Each row is a point on a landscape with many valleys, with its height.
From any point a ball rolls to the lowest of the 4 points nearest to it. It stops when none of these is lower. Distance is the straight distance between rows; heights are no part of it.
j829: [121 159 157 118 180 122 131 125 125 115 121 215 140 100  77 122 117 124
 125 138 147 122  61 141 164  75  81  38 127  99 131 118 105]  (h 400)
j746: [148 125 141 165 116 148 146 104 119 126 145 133 125 132 141 141 108 154
 132 144 102  97 123  89 147 142 166 141 124 136 144 117 139]  (h 430)
j47: [116 136 136 174 124 108 129 119 127 140 113 120 138 161 144  94 120 151
 139 193 132 121 109 110 109 179 168 156 162 173 139 141 140]  (h 313)
j361: [ 93  97 131 164 134 128 116 124 126 148  78  65 147 189 179  74 163  75
 162 156 175 166 171 122  87 175 142 154 105 165 123 121 135]  (h 475)
j431: [155 121  94  76 154 119 142 129 141 132 141 203 125  51 121 212 113 118
 128 102 116 105  90 164 171  58  95  92 171 126  98 110  86]  (h 296)
j461: [140 159  90  72 100  94 142 187 147  84 175  93  87  82 105 169 157 161
 123  85 110 109 145 155 112  83 150 130 153 135 118 129 169]  (h 425)
j342: [127 134 122 118 148 110 127 123 131 174 133 179 141  91  87 157 131 135
 142 116 109 100  85 178 161  53  86  84 155 104 133 118 113]  (h 267)
j297: [ 94 130 132 172 141 126 126 117 152 152  99  76 127 185 156  99 131 125
 150 181 163 137 119 135 109 193 150 161 118 152 129 124 159]  (h 404)
j946: [107 116 122 121 100 111 106 144 107 149 106  62 109 162 166  78 147 133
 108 167 166 208 191 132  84 138 177 184 127 148 116 146 170]  (h 256)
j696: [132 174 119 112 137 133 140 111 179  84 214 147 153  64 143 163 105 166
  74 151 111  76  69 125 145 111 131  67 174 148 129 129 158]  (h 419)
j353: [117 155 122 100 162 103 159 117 134 106 153 197 120  58  97 164 124 146
 125 126 150  88  79 151 170  72  88  76 155 112 104 100 114]  (h 154)
j632: [127 101 128  82 115 115 130 166 134 157 118  83 104 136 149 152 138  91
 180  61 129 177 193 107 108  61 117 176  68  79 148 137  90]  (h 212)
j766: [122 130 163 205 121 134 111  79  85 174  53 178 182 143 142 101 132  74
 139 175 151 148 107 104 190 133  71  84  97 119 139 191  84]  (h 487)
j450: [107 168 181 213 149 133 109  92  92 164  79 174 188 148 128 112 141 112
 128 195 146 134  45 126 139 190 122 114 124 134  83 154 127]  (h 449)
j111: [116  87 124  73 106 156  88 141 102 119 123  80 132 155 112 123 137 129
 125 108 114 173 186 121  80 121 166 165 114 125 141 157 123]  (h 342)
j80: [126  84 131 146 118 127 118 126 106 113 122  91 136 147 164 104 137 124
 127 107 139 173 162  95  76 114 161 158 139 165 129 139 128]  (h 365)
j21: [123  79 121 147 131 135 102 105  93 156  81 116 149 153 146  77 109  88
 152 104 133 144 143 154 124 164 107 133 126 122 132 144  94]  (h 457)
j474: [122  80 119 153 100 127 124 111 100 149  74 159 181 141 103 112 110 109
 161 149 136 169 122 160 142 149  75 109 114 115 150 178  71]  (h 445)
j544: [143 104  69 107 162 143 168 134 184 129 181 158 124  62 135 196  94 116
 130  92 110 112 105 153 152  62  96  67 170 135 120 125  82]  (h 265)
j180: [128 138 168  96  81 107 117 129 117 152 121  71  96 168 145 129 170 125
  98 106 146 149 172 166  78 148 198 189 143 170 131  87 169]  (h 301)
j937: [110 148 113 184 145 115 104 104 128 145 108  72 155 205 169 123 170 128
 118 201 160 122  94 129 111 207 150 155 102 168 108 114 125]  (h 476)
j545: [134 114 131 166 124 136 142 113 116 117 148 116 136 149 142  89 108 119
 144 121 109 128 153  83 152 130 111 125 119 144 143 133 119]  (h 396)
j167: [162  82  86  62 151 132 163 180 207 113 166 134 101  82 132 203 100 137
 176  83  87 136 148 163 146  49 102 112 156 134 158 122 123]  (h 292)
j512: [162 185 145 152 166 153 117 106 131  93 178 170 146 111 106 136 123 159
  81 148 109  78  59 123 171 128 125  86 147 123 105  96 131]  (h 415)
j697: [ 98 119 140 185 110 110 120 108  91 155  62 144 159 133 137  86 121  91
 147 166 160 157 103 157 161 156 104 131 114 144 100 117 134]  (h 588)
j653: [123 106 108  72 132 126 116 163 155 128 166 117 110 114 111 158 124 109
 158  85 143 137 169 143 128  70 121 142  93  89 148 140 137]  (h 346)
j293: [128 183 139 125 157 132 145 116 142 102 143 156 111  96 107 165 121 144
 138 105 126  62  99 135 187  99 102  87 145 110 122  98 112]  (h 234)
j536: [128 109 129 191 119 123 124 105 106 128  96 146 135 150 171  72 120 114
 136 152 154 106 120 143 152 175 129 139 161 160 121 107 125]  (h 464)
j448: [112 138 140 207 133 123  99 104  79 173  54 152 173 156 124  78 127 114
 149 159 145 165  70 143 139 198 119 144 112 136 111 143 135]  (h 658)
j965: [115 145 149 134 105 116  98 152 115 149 102  79  89 157 125  78 156 162
 106 141 147 207 191 157  68 144 184 196 138 181 116 130 163]  (h 175)
j776: [123 118 144 190 128 136 115 115 158 129 106  92 121 184 188 112 140 127
 142 177 160 135 122 103 118 168 161 140 111 192 131 139 143]  (h 467)
j642: [120 107  91  43 127 109 132 188 137 103 165  94  83  80  85 162 140 140
 101  88  96 109 167 163 106 108 135 119 152 116 156 156 153]  (h 413)
j176: [123 124 151 127 136 160 129 117 103 109 157 102 139 125 139 120 134 129
 140 108 125 130 117 112 112 102 119 126 100  96 136 123 122]  (h 479)
j734: [137 152 123  68 101 140 139 165 146  96 176 138 120 131 114 147 124 181
  97 118 110  87 138 104 103 169 167 168 146 121 129 114 186]  (h 569)
j285: [109 131 126 183 147 134 114 102 122 158  89  99 128 197 151  91 163 111
 144 185 154 115 100 136 127 207 137 161 114 174  99 115 149]  (h 506)
j429: [ 80 129 110 153 105 119 106 131 148 146  61  78 133 183 150 106 166 134
 144 185 167 172 149 118  66 185 183 163 116 168 126 135 174]  (h 387)
j573: [118 111 130 102  85 121 114 131 123 150 103  54  97 173 133  73 176 125
 115 137 149 222 196 135  63 142 165 173 127 157  95 135 159]  (h 273)
j415: [128  88 117  98 146 145 144 148 163 136 162 125  97 117 109 162 125 107
 181 118 150 115 152 139 126  69  80 126 114 104 145 113  93]  (h 347)
j678: [130 126  99  45 111  97 161 181 149 100 175  72  63  74  77 168 119 157
 139 109  90 109 144 149 122  95 130 121 137 136 148 143 149]  (h 411)
j998: [122  63 118 150  93 142 133 143 107 184  52  96 128 208 151  93 146  69
 173  99 172 168 208 140 100 146 112 160  94 116 155 125 111]  (h 549)
j513: [125 160 124 110 121 132 156 121 171  97 191 143 120  95 113 173  92 132
  89 139 118  77  89 109 154 117 133  88 141 126 147  93 149]  (h 361)
j252: [134 136 131 138 157 100 129  96  95 140 113 173 125 118  79 119 112 127
 110 125 112 130 103 119 151 119  94  96 137  74 108 127 111]  (h 182)
j350: [118 135 140 197 136 132 110  95  98 158  37 172 191 158 119 105 116  79
 148 190 165 174 100 121 169 144 101 124  93 126  98 173 117]  (h 531)
j548: [135 145 134 111 159 125 166 125 130 128 110 169 142  93  96 151  90 126
 127  94 125 117  73 153 153  73  90  82 135  91 106 120 110]  (h 370)
j444: [138 131 136 197 131 137 158  91 109 119 116 157 148 152 137 103 136 129
 115 136 113 114 113 109 120 175 144 150 136 150 126 118 114]  (h 477)
j667: [128 180 141 173 165 139 144 107 114 117  99 207 126 108 105  99 118 145
 111 121 113 118  94 123 163 164  87 107 157 112 108 116  83]  (h 302)
j271: [126 131 135 142  99 134 139 117 127 115 118 129 117 151 143 103 122 153
 132 135  95 140 147  77 117 136 149 157 111 159 151 130 150]  (h 375)
j402: [ 82 145 152 178 125 127 101 102 102 143  87 153 155 153 113  81 113 115
 145 185 162 101  82 155 143 205 112 158 130 150 103 134 147]  (h 742)
j586: [137 126 151 117 100 159 123 148 136 103 151 112 128 140 138 127 125 170
 128 147 124 169 158 108 114 116 169 171 137 156 145 149 142]  (h 336)
j708: [168 160 130 143 153 149 123 113 128  86 176 157 130 103 143 140 138 171
  95 165 123  69 101  99 143 150 139 112 152 116 108 106 137]  (h 491)
j837: [132 160 137 197 150 112  87 111  96 108 118 179 170 121 132  97 129 136
  93 164 128 100  71 145 152 206 118 137 161 152  95 115  95]  (h 391)
j934: [135 102  94  97 119 133 138 187 155 144 147  95 101 116 113 164 116  85
 172  85 131 166 173 142 124  43  98 144  93  89 168 115 122]  (h 420)
j759: [105 105 136 149 134 122 140 105 101 170  99 196 161 129  98 105 129 133
 110 108  97 159 119 150 143 105  91  85 112  88 128 162  63]  (h 442)
j908: [148 170 136 189 164 129 115 101 132  90 136 181 156 112 125 131 130 133
  82 170 110  92  63 114 163 158 116 122 156 114 114 120 113]  (h 374)
j479: [129  92 136 168 110 132 141 105 124 132 125 117 127 169 161  94 114 144
 149 149 115 141 132  90 129 138 159 162 127 166 127 132 128]  (h 352)
j515: [138 137 125 157 123 147 125 125 122 121 144 130 118 141 167 110 131 160
 130 160 120 105 136  98 111 142 148 168 143 140 152 134 147]  (h 414)
j314: [141 165 118  58 113 100 125 156 174  82 213 138  92  93  89 142  97 168
 107 102  96  64 123 139 120 134 153 120 151 112 135 116 181]  (h 333)
j605: [129 145 148  82  98 159 115 159 105 114 148  99 130 122 131 156 157 163
  91  91 154  90 156 139 102 165 171 190 145 157 126 117 161]  (h 206)
j888: [141 165 150 131 144 111 143 101 148 133 148 172 133 100 110 119 134 129
 117 135 107  86 113 116 134 102 100  85 131  92 107  91 104]  (h 320)
j617: [148 147 135 112 129 144 158 141 143  94 134 110 126 118 130 141 115 136
 135 138 135 139 133  89 107 100 147 110 102  78 149 122 117]  (h 526)
j396: [140 136 150 135 143 161 149 107 144 106 144 147 126 139 140 131 116 150
 111 122 128 102 117  95 168 121 135 114 103 101 129 108 140]  (h 517)
j483: [126  49 109 140  95 145  95 143 132 165  81  79 105 189 155  98 139  92
 178 118 153 209 215 117  75 126 128 168  92 147 137 135 113]  (h 509)
j712: [125 190 129 180 118 107 103 115 117 125  71 157 155 118 115  96 139 121
 129 189 136 103  47 150 147 212 132 136 142 129  58 155 113]  (h 432)
j686: [114  65  98 167 136 123 102 153  97 163  52 109 149 204 165  90 137  83
 149 144 161 164 178 133  99 143 108 139 116 153 128 140 121]  (h 579)
j581: [139  86 153 137 160 128 148 112 113 153 122 153 112 118 107 134 125  99
 141  99 107 118 105 133 135  95  99 105 108  72 139 106  88]  (h 350)
j409: [142  70 135 124 139 125 145 134  83 182 108 137 148 184 147 120 112 106
 164  73 126 150 176 123 111 149  87 148  97  84 165 127  76]  (h 388)
j53: [128  67 111 128 113 147  97 152 115 144 118  93 103 210 138  97 143  97
 166 127 143 201 188 107  90 111 149 168 104 146 151 149 114]  (h 461)
j859: [111 145 123  70 110 137 142 151 135  93 146 112 137  91 120 150 125 162
 104 116 127 113 151 122 114 132 154 124 124 115 155 119 176]  (h 410)
j160: [132 108  92  62 163 135 158 156 175  95 175 109  85  72  99 165 105 153
 150 122 101 113 146 163 121  70  99  87 145 107 140 144 126]  (h 160)
j159: [129 162 130 180 128 110  78  81 100 116 127 146 151 135 145 104 133 157
 116 186 115  90  91 130 141 173 152 147 159 140 111 150 112]  (h 416)
j345: [120 114 114  99 131 157 128 147 127 126 159  96 121 137 111 164 125 130
 153 109 129 146 175 107 103 122 141 144  69 106 155 154 137]  (h 271)
j806: [122 109 109  65 134 120 116 179 156 155 144  53 113 123 145 163 134 101
 188  78 142 170 186 141 113  47  89 162  85  77 163 137 113]  (h 353)
j801: [158 144 155 170 119 151 142  98 140 111 154 140 127 134 145 139 107 158
 107 136 105 113 115  65 134 136 158 129 122 127 148 109 148]  (h 499)
j96: [135  91 153 146 151 138 139 104 107 138 111 149 138 156 155 116 134 107
 129 120  98 103 132 119 146 131 110 142 120 114 124 124  88]  (h 407)
j243: [112  78 134 170 144 129  95 105  99 152  45  92 140 186 182  78 140  93
 150 137 168 149 142 152 136 176 135 142 137 129 104 122 126]  (h 578)
j516: [118 108 140 161 131 152 115 106  79 161  68 139 153 137 124  83 112  90
 134 150 160 155 103 143 149 161 102 133 121  98 124 179 104]  (h 498)
j196: [135 148 138 162 120 111 127  99 110 133  71 204 149  94 116  80 115 127
 111 144 108 161  84 119 157 155  86  90 124 108 102 155 106]  (h 335)
j685: [128 144 142 111  98 137 117 142  96 123 138 119 117 147 123 105 133 171
 115 134 111 156 168 136 106 126 182 191 140 187 152 120 185]  (h 270)
j128: [113 111 110 145  95 130 119 122 127 123 120  93  90 181 145  90 124 134
 147 161 147 161 163 126 106 151 159 157 135 190 139 141 158]  (h 300)
j9: [108  92 109 171  95 133 115 129  95 191  78 138 158 180 117 108 111  90
 138 154 153 169 137 160 153 149 102 121 105 107 118 166  95]  (h 481)
j831: [117 115 153  89  84 124 110 141  98 139 108  60 118 163 152  85 166 126
 107 120 141 185 174 137  81 111 199 182 135 168 121 135 147]  (h 241)
j621: [131  93 117 160 132 118 127 103  92 154  89 153 166 147 120 102 116 108
 124 108 105 148 124 145 143 134  93 102 131 116 123 134  79]  (h 426)
j891: [155 160 116 169 167 123 133 101 105 117 116 216 144 118 111 113 124 142
 119 152 111 109  68 103 159 170 131 111 172 121 109 121 106]  (h 337)
j952: [132 105 149  35 108 128 133 144 102 126 144  92 117 111 105 159 151 139
 129  83 138 162 191 115 100 126 168 136  81 131 143 147 142]  (h 98)
j97: [141 101 112  38 131 105 138 171 136 121 176  79  80  95  74 153 134 115
 123  99 124 127 176 153 120  75 136 125 110 112 163 144 149]  (h 386)
j768: [126  64 128 147 105 119 112 116 100 172  29 105 152 178 142 105 137  83
 159 110 169 173 178 154 147 121  89 137 111 122 146 131  90]  (h 577)
j226: [148  93  72  80 151 121 151 175 168 119 172 115  89  77 105 201 110 110
 166  87  94 124 154 167 121  51  80 116 151 128 155 118 113]  (h 225)
j892: [126  59 128 115  91 157 117 159  99 174  99 120 100 171 149 110 154 100
 167  92 146 202 198 107  56 130 125 148  97 137 134 131  96]  (h 511)
j424: [124 150 134 136  95 112 101 113 138 137 131 112 125 168 118 121 136 155
 118 169 123 142 132 118  71 164 182 151 127 181 119 131 152]  (h 257)
j824: [ 84 228 166 214 123 138 120  99  99 144  72 112 189 153 135 103 156 138
 138 183 158 113  37 115 149 222 114 118 114 156  78  96 114]  (h 340)
j213: [140 140 126 103 177  95 125 122 126 156 127 197 153  79  72 172 130 133
 129 148 115 129  82 148 156  27  76  61 142 108 124 133 106]  (h 339)
j973: [131 218 131 203 130 101 108  89  97  87 117 174 153 117 143  98 141 121
 102 172 125  96  52 137 162 188 124 145 169 152  86 129 115]  (h 405)
j582: [116  99 124 152 103 104 115 138 157 140  74  65 130 176 166  89 156 117
 146 176 155 192 151 128  96 151 174 158 120 159 129 137 167]  (h 344)
j823: [116 105 135 105  93 163 136 127 107 103 111 105 148 155 142 111 136 151
 131 103 117 158 161  98  84 119 159 160 103 141 149 133 125]  (h 331)
j245: [119  53 101 138 123 138 114 126  88 156  75 129 108 204 152  98 107  78
 175  92 157 164 179 126  88 134 112 159 101 121 137 115 102]  (h 570)
j173: [152 176 140 131 131 135 116 101 150 100 156 119 146 113 120 161 118 164
  70 147 126 107 105  89 133 143 162 140 136 114 141  94 161]  (h 592)
j915: [100 109 118 150 114 120 104 143 118 159  52  45 112 191 163  57 160  92
 138 174 148 208 176 120  79 166 144 173  95 146 109 147 174]  (h 421)
j969: [131 152 161 128  93  93 114 137 137 158 127 103 121 182 144 103 150 162
 110 145 138 170 149 121  64 149 193 188 139 183 122 134 174]  (h 226)
j125: [137 181 118 134 170 131 128  91 177  88 213 166 130  84  84 169 124 173
  94 146 124  39  79 112 160 106 133  51 154 135 118  98 133]  (h 338)
j368: [152 184 127 211 130  82 122  71 109  97 140 148 143 110 141  98 150 154
  95 168 108  72  55 121 141 174 144 140 155 166 116 123 120]  (h 422)
j363: [130  80 127 116 126 145 140 156 110 144 125 122 112 162 156 127 138  88
 147  92 130 154 160 110 106 121 133 137  86 120 145 138  79]  (h 349)
j364: [122 173 118  60  93 119 134 165 163  87 174 131 105  94 104 150 115 160
  99 133 120 104 147 131 138 128 151 111 134 132 121 128 174]  (h 202)
j84: [125 134 146 103 102 126 116 154  99 141 114  87 111 154 145 109 161 161
 109 118 146 140 168 126  97 130 206 175 124 175 114 128 155]  (h 260)
j113: [106 151 133 192 115 151 109 108  77 137  44 166 148 111 127  75 113  90
 130 162 145 150  95 143 175 173  80 116 119 136 111 154 118]  (h 530)
j414: [132 151 135 190 137 117 107  98 118 122  91 102 146 155 131  98 163 109
 112 194 152  83  61 134 120 195 125 142 125 169 100 109 122]  (h 523)
j537: [143 136 148 139 157  93 130  93 124 149  99 203 165 101  90 114 115 132
 119 153  69 156  77 103 158 102  75  35 120  89 108 150  84]  (h 399)
j201: [133  89  83  79 125 142 139 162 165 126 151  99 101  91 126 183 106  99
 171  75 124 168 163 166 161  55 105 142 120  91 166 146 114]  (h 341)
j178: [137 143 153 111  88 163 138 143 135 121 160 125 123 134 135 130 130 163
 103 136 130 105 145  71 139 149 159 158 148 139 126 114 172]  (h 564)
j200: [120 137 137  69 115 133 125 152 120  98 157  85  96  89 106 128 155 137
 117  88 112 118 160 124  98  99 140 134 127 113 137 140 150]  (h 512)
j494: [129 100 167 148 149 132 141 122 132 134 129 141 131 133 135 147 112  97
 117  88 105 108 114 130 125  98 115 105 122  87 128 103 118]  (h 354)
j923: [125 140  96  50 142 131 135 170 140  89 167  84 103  81 128 142 120 151
 105 101 117 126 134 124 121 109 130 127 121 102 144 139 135]  (h 454)
j375: [155  62  66  40 141 110 147 166 148 102 179 101  83  93 114 197 117 142
 163  76  86 175 174 173 122  42 106 150 162 119 152 124 129]  (h 298)
j749: [136  70 128 115 118 158 110 140 115 113 110  95 135 167 148 109 123 109
 166 121 120 149 189  94  98 127 143 138 113 160 153 147 112]  (h 371)
j239: [128 154 147 173 146 126 159 111  96 110  97 174 145 124 127 109 134 116
 121  98  96 121 121 139 157 122 100 104 121 114 122 118 108]  (h 253)
j525: [117 124 103  41  84  91 166 191 158  97 177  81  79  98 159 137 155 138
  84  37 119  93 173 128 101 129 174 144 122 127 138 107 145]  (h 666)
j380: [121 123 123 167 122 116 147 110 114 138 121 102 144 154 168  79 112 111
 150 135 152 143 131 116 109 156 154 165 122 152 110 125 121]  (h 406)
j472: [128 151 127 125 152 125 168 123 188 109 180 126  98  82 140 170 109 107
 136 112 122  83 116 132 153  72 104  73 150 102 143 105 108]  (h 211)
j869: [116  91 121 116 100 162 118 152 104 134 138 118 112 167 147 131 125 133
 170  92 105 176 198  90 100 124 144 165  90 131 144 134  96]  (h 398)
j770: [106  74 115   8 104 101 129 172 114 117 157  71 102 104  88 164 142 121
 110  72 125 120 168 152  98 124 153 152 113 104 151 137 131]  (h 322)
j219: [156 138 152 207 125 131 113 119 114 127  98 205 146 125 101  90 115 121
 114 167 139 126  80 125 165 189 125 123 140 135  88 156 125]  (h 358)
j953: [109 144 112  47 111  89 130 178 135 105 183  91  84  81 107 152 148 157
  94  70  93  99 173 145 119 125 144 104 143 117 142 136 145]  (h 441)
j273: [ 92 212 149 198 145 141  85 105  89 158  58 128 183 137 146  97 161 125
 131 186 156 132  50 135 125 193 117 133 125 153  87 112 128]  (h 227)
j857: [145  89 125 118 115 159  94 137 119 129 120 114 122 185 144  93 140 130
 140 119 129 194 189 105  82 122 139 154 104 168 132 159 121]  (h 409)
j533: [124  98 100  96 147 129 150 140 140 138 156 167 125  85 106 167 124  98
 145  95 130 132 114 150 155  60  82 116 133 104 130 112 117]  (h 364)
j700: [148 174 126 132 152 137 155 111 183  97 190 147 105  86 102 180 122 143
  78 143 131  77 109 130 175 114 125  67 158 122 133  91 149]  (h 363)
j687: [114 139 141 185 139 129 152  95 112 163  71 190 173 124 127 117 108  81
 148 187 156 161  74 100 160 161  92 116 117 136 137 165 145]  (h 423)
j739: [145 176 134 135 144 153 119  84 161  96 193 174 130  99 116 153 114 159
  59 151 119  73  70 122 149 113 139  72 144 106 126  92 151]  (h 367)
j360: [132 129 144 116 146 108 136 124 134 165 119 155 127 103 105 155 126  84
 118  90 110  85 114 142 133  65  90  88 130  66 134 128 107]  (h 385)
j280: [131 107 129 185 113 133 111  96 113 189  38 158 191 143 121  94 133  87
 138 160 143 176 122 118 157 151  75 114  78 111 140 194  80]  (h 478)
j643: [130  71 141 137 104 119 130 149  98 177  84  96 125 194 175  99 120  95
 181  78 142 188 203 126 113 123 124 144 116 125 147 127  96]  (h 542)
j798: [125  94  96  94 149 125 172 141 170 134 132 144 118  97 140 183 105  98
 168  95 140 123 142 147 161  51  76 126 149 117 151 126 126]  (h 456)
j853: [123 151 119  80 133 120 135 127 197  80 213 149 134  86  99 154  96 166
  89 159 107  53  75 127 146 126 126  78 162 125 132 128 162]  (h 412)
j73: [133 128 122 195 130 132 100  85 114 108 133 138 147 157 143 106 131 137
 125 168 125  86  89 140 135 169 152 142 160 152 112 121 124]  (h 440)
j641: [134 173 121 125 152 119 149 121 162 108 204 179  98  39 118 174  95 136
 121 110 129  74  79 154 176  88 102  48 150 141 112 113 105]  (h 221)
j657: [141 137 136 180 138 117 114  89 116 112 141 118 163 120 155 122 125 162
 120 181 123  74  86 112 128 159 141 141 149 169 102 115 113]  (h 452)
j593: [137 154 161 131 164 155 156 104 129 137 141 197 125 113 112 125 135 147
 101 133 101 113  81 131 181 140 121  85 143  98 110  85 120]  (h 389)
j986: [141 159 100  71 181 108 149 114 130 113 162 201 120  20 101 194 134 132
 130 111 115  98  55 140 215  76  75  79 154 145 109 112  96]  (h 251)
j791: [118 150 115  76  94  87 160 169 191  88 220  92  81 108 135 162 145 157
  82  53  80  62 158 124 108 124 194 131 128 154 129  95 156]  (h 712)
j564: [126 115 105 121 134 128 132 167 148 130 140 105 106 131 130 164 114  95
 175  69 128 121 150 119  98  78 113 137  88  82 154 110 108]  (h 427)
j855: [153 125  96 104 160 110 143 122 184  93 196 114 110  72 116 184 102 149
 135 123  90  99 112 123 149  79 110  67 177 133 131 127 141]  (h 209)
j355: [127 117 109  95 170 130 120 136 167 129 179 122 106 100 110 156 111 111
 161 102 124  88 112 148 134  51  88 102 137  97 139 112 119]  (h 233)
j240: [161 152 110 116 183 113 153 122 142 135 159 166 123  68 103 153 120 136
 125 110 134  84  95 159 156  68  84  78 174 136 123 117  95]  (h 126)
j784: [146 101 148 153 132 161 138 117 110 125  94 109 138 165 155 119 123 103
 133 106 113 129 149 102 102 134 130 146 102 106 114 130  94]  (h 390)
j198: [140 157 129 102 131 131 150 142 176  95 183 127 104  85 108 164  83 149
  98 122 136  99 106 113 155 128 142 100 151 118 147 120 179]  (h 299)
j795: [131 117 158  57  90 152 129 146 111 127 138  75 117 137 154 158 166 144
  86  74 147 136 177 115  88 120 172 157  97 151 121 136 169]  (h 264)
j270: [ 90 139 121 117 112  99 132 121 120 159  84  49  94 190 133  90 165 130
 144 176 136 190 182 131  86 205 173 179 103 170 148 126 165]  (h 417)
j69: [136 115 142 125 142 138 146 136 114 168 120 148 111 148 131 129 118  98
 152  70 104 141 147 142 119  98 100 121 107  75 150 128  90]  (h 130)
j123: [135 154 108 124 163 109 127 132 174 112 174 113 114  78 136 157 100 137
 147 120 134 117 144 117 146  82  90  96 120  84 134 125 127]  (h 90)
j224: [135 161 140  61 101 109 126 192 149  74 170 107  98  98 110 153 119 171
  82  91 131  95 168 126 132 145 167 134 135 119 131 124 193]  (h 395)
j428: [153 199 142 125 140 125 119  75 156  74 201 143 170  75 126 150 126 180
  57 167  95  88  79 103 127 156 150  74 171 119 115  97 157]  (h 401)
j503: [138 161 121  80  68 150 124 154 103  88 150 136 124 122 129 146 119 166
 107 135 127 103 137 100  99 147 176 184 145 158 132 128 186]  (h 460)
j204: [130 140 129  54  83 111 140 161 149  91 146  97  97 122 138 153 128 189
  91  58 133  96 136 128 105 147 161 171 122 106 131 112 161]  (h 566)
j603: [144 135 119 175 159 129 147  77 130 149  75 198 178 122 116 110 107 111
 141 166 125 152  97 114 169 138  84  69 109  96 118 174  90]  (h 360)
j83: [127 168 138 104 132 158 142 155 164 114 163 122 128 119 128 142 115 155
  93 135 116 101 137 101 139 139 144 136 111 102 126 120 155]  (h 565)
j5: [101 127 165 185 144 139 108 123  95 172  73 118 137 169 114  96 159 116
 148 176 176 114  95 155 149 215 122 137 119 139 106  98 144]  (h 661)
j19: [141 169 135 132 158 142 142 105 155 104 166 183 112  77  86 168 120 145
 102 121 136  68  69 123 160  93 119  64 144 112 104  89 105]  (h 278)
j817: [103  79 146 175 105 151  85 101  66 167  48 112 185 173 149  87 136  81
 142 146 151 167 142 179 122 163 101 112 117 138 115 146 128]  (h 568)
j405: [123 159 137 105  90 127 112 138 165  91 182 129 143  93 120 158  99 174
  77 134 116  88 111 104 107 148 149 118 153 113 145 129 213]  (h 136)
j812: [145  85 101  27 133 115 153 191 159 141 182  91  73 103  90 170 140 129
 162  85 102 157 178 163 133  59 134 167 137 125 170 142 154]  (h 348)
j256: [129 108 148  99  72 129 120 149  96 134 116  90 139 158 144 134 129 166
 118 112 124 157 169 110  89 113 171 172 114 164 146 144 137]  (h 297)
j595: [117  88 129 107 152 166 128 143 154 130 151 133 124 105 132 152 121 100
 137 103 129 116 127 110 125  96 107 124  99  70 152 143 116]  (h 433)
j206: [128 122 122 115 174 125 143 105 146 119 159 136 129  84 122 163 125 110
 138 104 125  77  99 164 129  80  69  87 156  96  99 122 105]  (h 262)
j346: [143 168 130 199 131 132 105 114 113 115 120 180 147 103 128 108 129 117
 126 145 105 101  92 133 153 179 118 123 150 133  96 127 103]  (h 368)

For each start below, name the point where the ball stops.
j776 => j965
j219 => j252
j428 => j240
j766 => j252
j73 => j252
j708 => j240
j657 => j252
j564 => j160
